Points on a hilly landscape, in no order, each with its height.
From any point a ball rolls to the lowest of the 2 points nearest to it. It stops when none of these is lower. Distance is the straight distance between rows; heights are no part of it.
j945 (h 24.3): [170 122 131 150 134 101 158 119 118  97 140 116 133 147 150 123 111 102
 113 128 202 116 115 105 105 165 122 137 144 132 143 135 114 100 116 137
 117 106 152 156 112 131 109 175 126 131 171 162 175 130]
j828 (h 47.1): [143 161 152 136  98  96 109 166 143 145 114 110 127 134 146 158 130 153
 180 171 136 111 102 165 155 110 109 152 167 122  78 158 124 162  84  92
 130 114 113 138 108 146 119  91 130 184 113 149 164 149]
j379 (h 40.5): [149 117 104 156 131 135 116 107 104  86 114 171  71 117 169 117 144 161
 133 149 125 161  83 102 120 134 144 163 137 148 156 132 145 150  86 136
 144 156 161 104 108 153 137 170  95 145 136 115 128 103]
j760 (h 20.6): [ 94 109 147 135 127 113 176 176 113 154 133 128 133 152 170  89  97 127
  71 107 172  90 138 127  91 128 155 133 101  88 122  70 118 159 139 155
 122 158 129 114 168 129 139 114 133 140 121 118  89  91]
j628 (h 15.8): [179 137 109 132 114 116 141  60 129 108 134 113 123 157 136 158 116  58
 128 113 173 142 110  73 102 160 115 103 158 166 147 148 145  72 144 130
 141 154 139 147 125 120 110 169 139 119 220 164 174 141]
j947 (h 52.1): [ 81 118  87  94 170 127 129 150 119 105 122 167 107 124 115 110  91 142
 149  38 127 100 139 167 159  95  96  94 147 108 121 143  80 128  98 133
 117 162 181 130 102 125 101 164 158  91 145 109  92 116]
j888 (h 42.7): [121 105  95  85 136  87 145 103 156  56 104 124 121 195  99 135 131 124
 135 167 126 125  88 167 107  78 103  55 110  96 123  79 103 140 114 131
 139 155 159 145 113 130 175 117 111 121 148 155 130 148]
j65 (h 53.8): [126 154 166 115 137 160 122 139 134 129 140 124 135 144 154 152 114 120
 146 242 146 142 129 122  88 131 147 194 132 145 102 124 117 141  77 123
 113 147 158 117 147 141 118  84 151 203  93 137 151 144]
j398 (h 17.5): [122 109 113 128 156 178 181  86 134 133 175 146  83 108  97 132  96  95
 144 135 134 133 143  83  87 152 106 121 126 149 147 117  91 124 128 141
 146 157 231 125 160 114 105 141 171 117 119 126 120 111]
j20 (h 53.2): [108 115 100 112 141 130 129 132 111 106 122 152 134 128 105 136 117 147
 189  81  96 104 125 138 177 103  76  91 154 133 113 136 116 155 107  99
 123 159 104 136  93 122  89 150 159 121 146 140 132 129]
j283 (h 48.8): [ 82 127 113 121 146  98 147  97 132 124 123 189 123 135 120 122 101 113
 159  87 161 156 130 119  96  87  86  92 123 154 146 128 139  99  99 111
 177 188 164 123 166 153  98 128 129 111 190 118  80 119]
j692 (h 35.3): [150 141 124 154  80 122  95 169 199 123 131 120 152 178 138 130 128 133
 113 193 124 141  94 156  68 142 143  62 167  90  96 155 120 134 119 156
 117 122 144 137  96 151 126  94 104 120 114 123 145 142]
j263 (h 24.1): [149 143 145 126 101  74 117 123  99 166  98 144 162 123 160 156 160 115
 111 113  98 159 112 104 143 106 183 201  88 178 104 138 182 171 153 138
 121  96  76 103 183 125 150 144 144 146  95 110  67 156]
j916 (h 12.8): [130  70 109  85 161 140 165 141 102 120 137 124 125 113 151  81 102 129
  94  79  86 100 150 125 168 122 130 103 118 153 168 115  86  85 179 137
 131 200  98 134 107  80  83 104 150  80 102 123 115 110]
j164 (h 64.1): [178 117 109 121 136 124  78  83 129 111 101  95 150 162  79 128 167 127
 127 146 123 117 129 113 125 143 122 131 145 170 151 125 159 150 151 106
  91  86  47 129 132  85 142 122 113 141  77 159 153 130]
j126 (h 29.1): [165 107 127 127 133 128 154  78 128 120 141 117 148 154 111 149 194 134
 140 112 117 130  63  82 130 169  90 130 120 135 158 105 136 173 191  98
 133 116 101  97 122  72 145 128 130 148 187 148 166 128]
j734 (h 23.5): [120 108 152  81 139 132 152 170 110 152 196 126  89  75 148  98 111  97
 140 108 102 137 146 125 106 164 145 199  89 173 147 150 117 107 109 103
 145 171 158 118 150 114 116 162 174 127  86 127 105  94]
j809 (h 43.8): [122 121 129 175 127 141 103 147 136 110 136  80  99 127 109 134 117 159
 123 123 119 123 128 119 161 132 121 101 139 114 111 146  79 140 106 151
 137 121 148 198 104 158 131 149 126 108 129 151 143 152]
j949 (h 46.5): [100 159 137 138  60  88  93 137 197 168 107 119 150 146 100 153 157 110
 155 112 126 153  93 110 155 103  73  64 160  84 106 157 136 157 129 131
 111 130 153 144 109 147  93 126 157  89 152 121  77 135]
j490 (h 27.7): [165 126 159 101 104 193 100 169 184 109 149 112 187 172 132 137 131 128
 108 217 130 147 116 144 106 133 163 119 141 102  96 121  97 132  98 124
 124 125 144 116 132 120 113 105 134 123 103 145 163 140]
j881 (h 44.1): [142 128 105 137 139 128  91 105 109  98  98 145 142 109  97 130 142 130
 141 122 156 135 141 131  93  92 131 152 117 182 137 137 159 122 110 106
 137 135  65 141 146 146 159  75 124 161 119 166 123  98]
j129 (h 9.9): [ 95 122 105 107 128 165 116 190 108 134 158 111 153  96 109 117  87 126
 128 114 107  94 182 204 140  42 164 107 102 110  76 130  69 144 118 112
 122 128 143 147 122 151 139 117 143  96  98 129 110 145]
j310 (h 16.8): [111 145  98 121 112 160 139 112  85 140 155 149 119  90 115 157 116  96
 137 143  87 137 169  63 127 149 159 147 135 179  96 105 113 134 134 146
 156 134 184 122 147 138  95 142 152 123 165  68  98 142]
j373 (h 20.0): [131 125 106 102 139 175 117 145  90 123 136 155 113 125 181  75 114 114
 112  92 130 104 153 106  97 187 170 153 136 152 161 144 152 103 103 135
 106 137  95  83 133  88 118 157 137 140 112 123 142  70]
j36 (h 10.3): [159 157 111 157 119 108 115  98 125 116 114 108 112 121 118 158 150 164
 144 137 121 173  79  92 126 129  89 136 164 182 134 203 161 160 143 100
 120 111 127 104 121 112 125 152 104 167 113 131 139 160]
j94 (h 39.6): [108 142 166 137 143  95 169 140 140 145 110  78 108 138 126 134  76 187
 117 131 174 117 162 120 139 138 125 126 122 114 129 107 124  70 161 122
 139 123 151 159 121 107 124 111 137 156 156 127 156 140]
j836 (h 37.2): [128 125 149 161 123 122 133  95 161 137 129 114 152 169  87 160 186 138
 187  70 108 107 104 120 145 142  70 123 139 117 159 168 140 116 155 113
 107  82 103 163 128  96 150 136 147 121 161 162 132 132]
j793 (h 28.5): [159 105 148 159 150 123 123 120  84  97 139  97 140 137 152  98 137 105
  83 129 185 133 119 128  88 164 155 183 125 146 154 140 100 135 137 140
 101  75 109 128 135 130 142 175 108 125 117 161 155 131]
j754 (h 34.2): [ 89 166 131 152 124 135 128 171 144 175 107 134 128  80  90 102 113 165
 116  87 124 124 114 169 144 153  58 122 162  87 120 159 148 123 178 115
 145 170 156 146 106 151 113 120 138 121  97 110 110 145]
j755 (h 54.5): [132 105 120  97 118 107 123 114 145 113 122 140 206 124 108 149 151 108
 140 109 137 104 120 133 189  92  65 106 152 126  78 138 111 160 128  97
 106 141  89 150  99 132  75 113 173 108 146 153 114 146]
j818 (h 21.9): [ 99  99 134 131 126 156 174 117 133 123 169 131 114 142 126 130 132 106
 139 171 135 126 142  91  88 121 136 152 104 122 144  98 105 121 121 151
 112 118 204 139 157 150 149 129 151 138 123  97 114 119]
j408 (h 39.4): [142 131 164 107 173 113 174 124  98 192 170  96  84 126 110 148 128 151
 163 149 132 152 105 104 154 190  53 134 120 144 157 126 138 135 136 106
 150 132 151 116  98 100  87 138 139 128 100 103 202 109]
j19 (h 27.8): [115 151 109 169 113 134  71 113 107 114 113 133  81 108 143 102 132 133
 120 131  88 136 168 103 144 129 160 135 116 134 162 129 180  97 116 188
 102 104  93 125 131 166 178 113 108  98 123  95 130 119]
j810 (h 27.9): [138 113 141 133  92 120 157 165 120 128 152 120 119 156 156 127 124 116
 125 175 151 135 120 122 120 124 140 154 143 100 131 108  78 155 118 138
 104  99 167 130 117 172 126 143 113 143 133  96 118 132]
j247 (h 33.5): [ 82 116 102 131 149  62  83 129 167 145 122 145 102 168 123 106 112 142
  87  61 159 133 111 132 123 157 110  63 155  71 103  79 118 150 149 144
 143 162 171 119 121 150 129 144 140 109 184  88  87 101]
j830 (h 31.1): [ 93 134 148 156 110 107 119 184 190 186 136 142 129 114 126  96 107 122
  86 116 138 126 137 179 127 140  77  98 163  58 111 130 121 131 158 152
 121 167 146 141 126 168  97  89 165  79  71 125  89 127]
j713 (h 41.9): [139 119 161  85 144 134 172  83  98 158 152 139 117 139 139 164 153 186
 136 143 141 161 133 102 163 139  88 138 102 166 138 113 126 146 135 123
 158 103 123 120 103 110 119 136 134 140 113 133 182 122]
j77 (h 28.4): [132 122 158 118 138 151 157  89 141 133 135  98 152 151  70 150 136 104
 138 165 114 131 107 104 130 184  60 122 115 161 126 119 167 143 144 163
 103 111 114 171 140  73 112 122 166 119  93 143 145 169]
j906 (h 24.2): [137 117 129 117 141 150 146 106 141  94 110 115 134 178 111 104 140 161
 106 114 130  96 101 115 104 166 134 114 121  94 168  82 156 144 170 111
 134 128 122 100 127  87 151 124 107 132 142 135 144  94]
j561 (h 19.2): [119 102 158 131  98 118 125 136 132 118 109 162 203 124 173 127 144 128
  97 111 109 127 121 128 138 105 199 141  92 140  82 113 186 162 139 158
 116  97  72 107 174 126 147 116 133 157 114 116  87 147]
j512 (h 62.7): [154 105  91 109 124 156  93  74 139  78  97 123 138 178 137 107 162 127
 108 195  96 115 121 125 135  84 147 106 140 130 158 119 160 127 113 117
  98 110  77 109 120 112 159 136  84 124  90 159 155 142]
j87 (h 42.1): [152 104 130 160 144 119  59 149 101  92 107 148 139  85 141 110 111 143
 137  85 169 160 142 142 101  88 175 177  99 145 143 159 142 141 124 122
 110  95  62 119 128 167 171  87 100 139 138 127 132 105]
j876 (h 44.8): [127 131 132  95 154 146 148  89 100 132 117 131 133 148 119 147 149 193
 107 173 132 132 177 127 174  80 143 125 108 140 117  86 114 135 123  92
 169  92 115 124 110 116 147 135 111 152 103 145 161 125]
j680 (h 27.5): [126  78  92 137 136 118 133 172 158 134 162 155 103 131 136  90 112 123
  86  69 140 115 139 138 119 183 131  84 148  58 105 105  80 159 153 135
 113 146 175 119 149 134  98 163 148  89 134  79  81  86]
j289 (h 42.3): [144 156 101 169 142 121 114 104 108 195  85 166  72  79 144 112 124 117
 101   4 138 151 145 157 127 163 129 130 149 111 210 151 132  75 156 129
 135 148  95  97 121 147 144 176  93  84 158 151  83  99]
j236 (h 20.4): [113 113 117  88 136 170 151 145  74 118 157 173 106  77 115 126 119 120
 151 129  84 145 155 100 111 130 149 177  89 178 110  98 114 140 146 128
 163 141 153 115 135 111 132 147 169 123  93  89  87 119]
j623 (h 36.0): [ 98 144 117 164  92  73 122 113 152 128 109 113 139 147 116 126 114 117
 112 129 155 137 135 129 107 103 136 100 122 112 139  95 171 103 168 151
 118 107 133 136 155 174 172 114  81 144 192  86  87 161]
j649 (h 34.1): [111 149 123 150 118 124  90 112 133 142 112 126 139 163  96 136 156 147
 143  63 134 133 158 107 142 104 123 108 123 132 147 153 154 105 147 132
 111  78  81 139 148 131 147 124 117  97 169 119 110 119]
j747 (h 32.5): [142 140 144 114 146 149 143 101 121  97 137  97 124 136  75 133 166 123
 158 161 104 128  80  91 111 204  98 125 160 149 125 113 138 174 167  85
 116 137 133  86 135  67  97 119 142 158 142 126 187 127]
j933 (h 32.9): [163 145 165 114 121 123 178  94 146 118 153  96 147 185  95 162 170 111
 134 211 130 133  74 102 155 150  80 119 134 141 122  92 130 159 126 146
 102  85 139 108 137  63  98 167 133 131 103 136 154 153]
j462 (h 50.7): [ 95 107  98  92 153  97 166 111 155 114 134 166 118 135 129 117  95  97
 152  45 142 115 122 122 141 119  69  77 130 108 161 144  94 104 133 110
 151 194 203 118 126 137 101 145 154  84 182 121  99 120]
j163 (h 23.7): [120  95 118 137 111 130 128 183 133 134 171 141  77  89 161  79 103 103
  92  84 115  93 165 133 110 187 157 138 147 103 134 141 118 109 123 160
 114 143 121 107 153 123 104 167 145  97 127 101 109  67]
j587 (h 47.8): [128 128 153 118 161 148 103 113  96 147 111 142 177 131 127 136 155 143
 100 206 154 134 158 149 123  48 197 157  96 123 112 103 100 135 116  91
 152  67  99 117 133 145 159 124  72 176  83 140 141 133]
j302 (h 21.6): [173 152 119 106 125 153 131  57 135 144 144 127 125 111 143 122 130  28
 125  91 156 127 127  94 100 175 127 106 139 157 182 137 168  58 167 146
 139 147 100 144 136 116 153 141 136  93 161 175 125 112]
j999 (h 22.1): [154 127 177 101  81 193  95 201 147 142 176  99 177 109 150 144 113 109
 130 198 120 141 147 205 143 123 180 136 132 124  98 141  80 140  80  93
 150 118 146  84  99 142 120  91 122 122  64 108 163 146]
j956 (h 25.8): [136 122 175 107 140 117 144 152 110 143 167 107 103  93 162 116 136  91
 129  84 115 146 129 142 125 202  99 220 105 161 168 149 135  93 121 134
 128 145 122 133 161 154 119 135 159 106 104 159 114 141]
j834 (h 50.8): [139 151 149 110 166 141 116  88 138 117  90 128 183 159 109 136 151 153
  67 242 174 176 163 138 110  72 182 120 103  75 114  82 104  98 109 104
 158 107 117 124 110 109 135  85  99 154 134 136 169 127]
j659 (h 34.8): [152 143 124 103 140 156 142 116  94 105 153 148 103  94 148 140 164 143
 166 111 103 135  76 103 116 192 103 171 150 180 111 148 146 190 123 112
 140 146 117  72 122  84  90 146 137 139 143 137 173 137]
j235 (h 16.2): [145 127 123 110 134 157 126  94  84 146 135 155 115  85 201  90 139  60
 113  73 120 141 155 111 115 163 178 134 121 159 178 136 166  71 135 163
 117 125  76 114 148 131 159 154 126 112 135 138 126  82]
j406 (h 13.9): [107 108 143 102  96 168 130 162 135 107 141 133 153 159 165 121 138 145
 116 127  88  96 125 137 123 132 193 120 113  93 113 110 139 159 119 141
 107 110 106  88 151 119 145 111 129 121 100 107 112 109]
j931 (h 19.9): [156 153  95 181 116 128 113  52 126 119  89 119  92 121 144 137 142 116
 143 130 106 172 130  62 147 138 117 119 154 193 170 171 169  93 139 136
 121 117 131 121 123 119 127 180 116 140 166 123 132 152]
j463 (h 12.7): [155  95 142 114 104  99  96 152 147 114 135 141 201 149 152 133 121 112
  94 165 169 110 129 168 130  64 156 143 118 143  90 133 126 145 102 112
  98  89  59 111 136 153 117  97 111 154  87 152 145 151]
j749 (h 24.5): [141 141 117 195 114 120  94  59 134 114  74 120  95 130 151 113 144  91
 131 111 134 166 149  93 148 139 143 144 129 156 198 144 171  65 124 180
 118 123 100 121 146 161 158 140 105  93 176 132  97 128]
j785 (h 30.9): [100 126 128 141 141 112 114 109 126 133 144 119  84 150 126 104 116 140
 133  93 110 116 167  96 128 134 121 101 118 119 184 140 150  60 115 144
 116 126 124 143 138 132 142 120 110  88 147 104 125  91]
j557 (h 39.8): [154 159 144 118  71  85  94 191 141 170 115 114 142 121 176 162 129 120
 122 181  98 111 115 155 135  72 161 171 136 168  45 175 110 174 104 107
 110 113  92 122 135 134 109  94 142 181  94 172 105 163]
j285 (h 33.0): [125 130 134 120 137  94 174  91 101 137 103 133 148 154 125 156 146 128
 140 144 165 103 140 107 115 109 155 167 112 137 131  94 141 115 150  89
 121  69 119 130 149 115 148 110 122 218 172 132 150 120]
j478 (h 37.6): [112 161 132 147  88 100 105 176 206 146 123 126 159 171 116 140  91 125
 152 151 137 120 115 153  83  98 107  66 141  97  97 161 128 105 100 129
  96 127 146 163 126 139 108  96 141 140 145 154 132 152]
j899 (h 46.8): [ 86 142 108 110 142 133 123 101 137 107 113 146 133 133  93 134 114 173
 144 119 166 138 148 127  97  62 135  78  68 160 133 134 162 125 110  96
 163 150 129 156 152 114 157  74 119 147 145 168 132  85]
j909 (h 44.9): [ 65 113  88 170 161 139 142  97 112 105  80 151 106 115 152 117  99  99
 123 118 156 129 129 131 106  98 155 109 109 143 165  99 166 127  92 174
 144 167 143 159 167 142 163 150 107 171 156 153  84  99]
j543 (h 60.0): [154 139  96  96 151 163 137  77  61 115 115 157 102  95 136  99 152 151
 134 122 111 135 146 122 161 140 124 164 117 153 178 109 173 118 127 119
 134 104  81  81  84  87 162 151  95 133 116 108 176 115]
j352 (h 51.3): [107 164 130 110  86  89 111 109 168 164 124 146 181 138 118 145 187 141
 156 100 132 151  95 143 146  64 121  79 132 116  95 167 140 162 170  99
 135 112 117 149 102 147 132  83 143 110 159 143  91 140]
j660 (h 19.0): [153 146 129 151 123 131  80 135 135 120 138  91 116 119  93 154 144 131
 144 169 114 160  62 106 100 155  97 131 155 196  96 200 136 189 133 134
 124 152 127 151 149 113 100 131 148 140  78 169 113 153]
j496 (h 28.0): [109 114 172 139 117  90 117 167 151 162 169 137  95 107 129 112 126 112
 115 106 134 136 126 170 118 183  69 169 127 110 156 155 136 119 126 141
 115 158 130 147 161 167 126 113 146  99  56 127  88 127]
j229 (h 52.7): [143 102 114 152 126 177 128 163 165 132 128 116  93 147  97 126  90 144
 104 165 108 125 118 173 142 148 100  78 168  61 127 120 112 155 101 136
 121 140 183  96 113 142 110 178 112 102  59 102 148 114]
j305 (h 40.4): [ 88 149 127 167 137 145 153 145 105 143 103  97 129 101 123 110 109 137
 137  64  96  50 178 162 177 135 137 128 148  97 156 159 128  64 170 121
 109 126 124 127 138  99 117 144 120 127 127 118 114 128]
j572 (h 30.1): [ 81 129 149 167 148  61 144 151 135 143  86 117 143 127 150 117  81 118
  89 112 195 118 142 146  99 103 142 122  98  77 121  73 128 106 160 163
 111 117 116 151 143 163 139  71  92 148 215 114 101 141]
j820 (h 26.1): [110 138 133 134  90  81 118 143 194 136 128 126 186 142 141 141 139 100
 137 168 149  91 134 155 124  43 115 129 132 110  93 137 139 109 103 140
  91  89 101 148 150 137 119  95 138 158 136 183 105 164]
j989 (h 41.1): [ 93 148 118 191 157 124 120 145  87 177 119 139  76  64 126  86 106 121
 104  54 132  95 176 156 130 123 126 146 142  96 181 150  97  71 168 132
 124 135 108 130 150 136 111 142 113  91 128 132  95 109]
j577 (h 50.6): [159 120 120 171 117 186 125 170 190 138 128  70 136 156  87 139  94 106
 143 203 127 119 106 206 129 145 150  44 164  26  92 127  94 121  89 110
  98 117 192 122  92 136 120 143 105  96  89 102 165 136]
j105 (h 42.9): [ 89 141  83 149 121 122 121 132  93 101  93 155  85  93 135 122 114 177
 124  98 112 128 117 142 105 109 149 120 131 129 122 105 155 151 104 138
 158 164 136 134 123 170 178 139  95 144 136 130  96 117]
j514 (h 22.0): [ 99 139 102 119 139 129 165 106 102 124 110 125 122 116 143 146  95 121
 125 118 140 113 189  86 137 133 156 131 120 156  92  99 104 106 136 119
 167 157 176 142 164 142 110 127 144 152 211 108 111 116]
j72 (h 39.1): [130 134 160 168 149 130 149 126 103 148 123 103 146 157  97 135 131 111
 185 105 100  82 136 135 148 172 117 132 150 109 151 148 123  73 152 111
  95  88 112 172 131 102 119 156 132 140 129 119 144 137]
j532 (h 42.6): [139 152 158 163 106 132 109 164 156 128 141  70 117 113  98 114 105 158
  99 157 152 132 145 173 136 148 132  71 119  78 104 135 123 124 136 132
 135  88 142 159  99 133 151 112 103 106 113 127 190 143]
j791 (h 38.2): [128 127 156 107 168 109 204  85 131 130 128 108 118 162 105 155 127 149
 135 154 174 106 155 114 125 121 133 139 114 119 138  94 123  44 135  72
 127  96 142 137 117  78 116 116 146 183 163 145 185 117]
j381 (h 51.1): [130 161 165 129 103 144 112 182 160 166 142  79 156 129 136 166  90  94
 179 219 152 104 114 178 116 124 133 142 140 139  70 160 111 131  55 115
 122 152 136 163 124 138 113  78 140 184 101 150 166 155]
j761 (h 30.8): [143 167 151 131  89  57 106 157  99 183 106 123 149 136 141 164 131 125
  99 142 120 139 128 106 144  78 139 173 128 159 100 144 122 173 140 141
 108  83  89 149 153 138 119 116 131 157 114 136  74 154]
j78 (h 35.5): [108 148 168 163 126 100 147 187 143 144 116  81 127 107 143 112  65 140
 102 169 189 118 160 144 106 129 121 135 149  77 116 109  93  95 151 144
 117 101 136 158 111 165 127  52 111 168 159 110 151 155]
j137 (h 56.7): [136 167 157  70 153 145 127 114  84 119 145 130 104  98 113 150 169 142
 160 193  79 131 141  97 166 133 132 201 103 170  99 107 127 165 116  98
 140 121 104 104 125  95 126  97 160 172  99 114 168 148]
j306 (h 46.6): [103  82  75  75 171 130 140 128 142  47 107 143 114 155 104 107 129 129
 136  82 106 110  97 162 142  86  86  57  95 109 141  98 110 148 126 107
 149 183 166 121 110 117 185 136 126 117 154 145 117 139]
j312 (h 36.2): [175 107 123  91 136 150 120 135  69 124 161 182 106  85 176 141 146 129
 131 103  72 172  89 120 101 195 141 208 141 186 142 133 144 132 114 138
 135 156 100  88 103  98 110 174 142 128 103 124 146 130]
j351 (h 54.1): [137 121 148 151 122 156 113 153 154 151 150 101 104 159  96 137 136 127
 117 208 104 133 119 137 115 208 124 107 164  82 124 108 140 129 118 153
 114 133 163 135 125 140 109 137 124 128  74  80 143 107]
j213 (h 54.4): [149 134 133 120 108  89 119  98 161 125 100 140 196 124 109 159 158 155
 118  96 173 137 118 123 158  89 105 136 133 161  90 146 148 148 170 102
 143  97  80 129 127 133 127  87 139 138 145 167 116 150]
j100 (h 24.6): [138 160 128 151 104 125 133 113 124 126 111 100 143 143  77 166 116 112
 152 186 123 124 114 130 122 129  76 108 155 165  98 135 151 154 109 145
 120 140 120 179 137 122 116 131 144 133  84 179 131 176]
j207 (h 47.0): [ 67 124 103 132 143  98 120 118 141 118  93 177 143 116 115 136 105 119
 153  97 175 152 105 142 108  56 128  77  90 135 135 139 159 143  86 146
 173 191 139 165 170 167 149 105 107 128 150 143  74 128]
j178 (h 25.4): [ 78 131 125 164 141  68 143 148 109 152 119 124 105 111 155  77  82 134
  61  69 169  99 161 142 129 137 159 111 115  69 118 100 133 129 168 155
 125 145 110 116 148 146 139  89  96 109 172  89 100  95]
j55 (h 12.5): [121 110  99  94 157 189 175  70 129 151 178 166 103 107 144 114 144  80
 122 119 134 143 110  77  83 178 169 119  99 128 140 109 136 151 137 142
 187 169 203 109 172 117 139 162 166 127 125 111 106  76]
j595 (h 10.2): [124  83 112 102 154 159 168 163 157 148 162 126 115  77 115  94 104 117
 131  78  66 109 142  98 132 148 123 135 126 149 161 151  90  97 175 117
 136 200 158 139 114  92  85 124 165  90  80  88  90 100]
j637 (h 61.2): [133 136  86  99 130 186 106 102 100 101 120 162 127 137 106 117 152 150
 141 176  48 134 132 131 149 101 119 105 138 144 155 119 158 132 103 128
 125 104  99  83  71  82 142 171  87 123  85 112 147 134]
j345 (h 59.2): [132 151 120 109 141 118 132 104  70 145  97 150  92  95 119 131 131 168
 162  92  64 111 156 112 163 133 100 162 127 178 150 103 161 113 120 137
 143 126  93 130  98 101 136 127 132 133 131 113 139 117]
j601 (h 40.6): [102 138  92 118  88  88  79 141 166 142 131 141 109 159  98 128 124 150
 125  94 138 135 106 128 117 119 103  49 143  90  90 116 135 194 121 137
 140 146 147 148 102 152 142 116 137 100 150 116 104 113]
j965 (h 41.2): [152  99  91 143 119 148 123 124 161  62 131  91  93 163 127 137 130 148
 138 170 107 137  80 105 157 118  92  90 142 105 114 135 104 164  74 151
 126 151 185 145 105 142 127 169 111 104 134 142 145 156]
j991 (h 19.3): [100  97 122 103 148 179 132 134 150  81 102 136 174 170 142 107 145 159
 104 139 120 105 105 146 117 121 191  99  92  85 129  96 152 152 143 114
 152 163 127 124 151 100 168  95 106 146 125 131 114  91]
j431 (h 27.6): [123 164 128 150 117  95 161  78 104 147  81 126 153 123 143 162 126  98
 127 112 179 104 146  98 119 116 136 163 116 153 116 101 146  93 163 117
 142 118 121 126 182 155 115 127 124 165 225 133 113 141]
j685 (h 38.1): [158 134 117 135 107  98 106 129 108 141 126 156  85 107 177 131 142 134
 138  80 122 150  79 101 113 176 112 190 165 161 145 167 154 134 113 152
 134 154 122 123 119 163 113 161 128 136 132 122 120 119]
j134 (h 58.1): [134 177 134 107 118 119 111 101  95 158 106 124 102  92  93 171 157 150
 180 157  48 111 165 112 180  99 128 156 126 151  98 122 135 129 115 123
 144 110 111 160 113 133 130 101 139 127 135 113 151 137]
j845 (h 40.3): [172 116 107 158 121  96  94 127  89 104  74 169 152  92 138 115 149 132
 143  46 119 147 119 118 138  97 172 191 113 168 120 158 140 133 148 136
 112  96  64 123 112 128 155 125 105 117 150 129  77 136]
j347 (h 37.0): [141 122 131 105 127 137 127 144 184  55 110  90 142 187 128 136 117 131
 129 205 141 145  96 160 139  76 123  96 142  73 136  97  78 134  63 132
 124 146 182 116 103 152 143 138  89 108 143 128 139 149]
j424 (h 46.9): [ 96 128 135 164  92 160 123 186 196 128 151  61 125 111 107 116 104 145
 115 171 132 130 148 178 114 116 164  55 128  19  98 137 114 112 122 128
 120  91 196 112 122 130 135 131  83 130 139 107 168 130]
j934 (h 16.7): [149 138 122  96  84 187 107 197 124 146 182 133 165  74 125 133 116 130
 122 140  73 119 166 204 113 119 182 125  93 128  55 129  83 122 132 121
 156 143 151 132  92 131 127 106 133  97  65 112 138 166]
j675 (h 32.6): [134 107 162 142 119 146 127 152 144  72 140 135 131 142 153 101 123 156
 104 168 166 150 116 151 119 112 126 130 142  92 140 126 112 137  86 126
 133 125 154  96 109 183 144 127  80 106 106 110 152 132]
j525 (h 36.7): [121 136 115 144 150 122  68 118  95 139 102 156 136 105 114 142 169 151
 132  52  87 154 149 130 186  88 118 122 110 111 149 150 101 108 162 141
 127  87  59 140  87 146 142 119 110  55 170 123  99 148]
j488 (h 31.2): [183 106 172 121 157 115 128 126  98 130 170  86 142 143 156 134 161 101
 113  91 152 124 131 117 163 189 130 184 112 138 142 155 102 131 122 118
  93  57  88 144 118 108 112 179 141  99 124 145 182 136]
j428 (h 38.5): [154 122 129 138 133  95  94 154  79 135 132 168 146 103 126 129 163 135
 136  73  72 154 109 140 156 104 117 170 136 156 114 165 114 126 173 141
 103  81  56 126  78 137 131 128 113  80 107 105 115 177]
j609 (h 5.9): [134  56 106  84 153 167 188 137 163 134 173 175  99  67 138  85 116 113
 107  81 112 138 104  83  97 151 148 133  96 140 140 114 114 135 171 140
 182 199 184 111 145  97 115 142 167 103  85  82  84  71]
j491 (h 1.9): [107  90 114 134 130 137 114 151  96 102 135 136 166 121 145 131  93 136
 111 130 124  96 177 166 134  60 161 143 111 145 108 131  99 132 105 128
 110 113  86 138 155 152 138 128 135 139 107 157 115 147]
j320 (h 37.1): [155 118 165 118 172 149 191 124 122 143 154  86 129 167 111 134 133 126
 139 167 129 110 104 113 162 187  88 119 127 107 161  87 117 120 116 121
 129 133 149 109 104  59  97 169 142 111  95 135 190 114]
j93 (h 55.3): [126 164 163  94 127 141 151 122 100 128 152 132 107 114 176 132 144 127
 144 193 148 152 128  96 137 168 142 220 120 152 115 128 120 152  84 108
 138 119 153  90 132 143  95 118 144 184 127 104 159 123]

Two balls start at each pair of points below. Name the first point that both come to, or write never.
j512 and j164 | never
j899 and j352 | never
j213 and j876 | never

For each start below, name the point where the ball stops.
j989 | j36
j587 | j36
j834 | j36
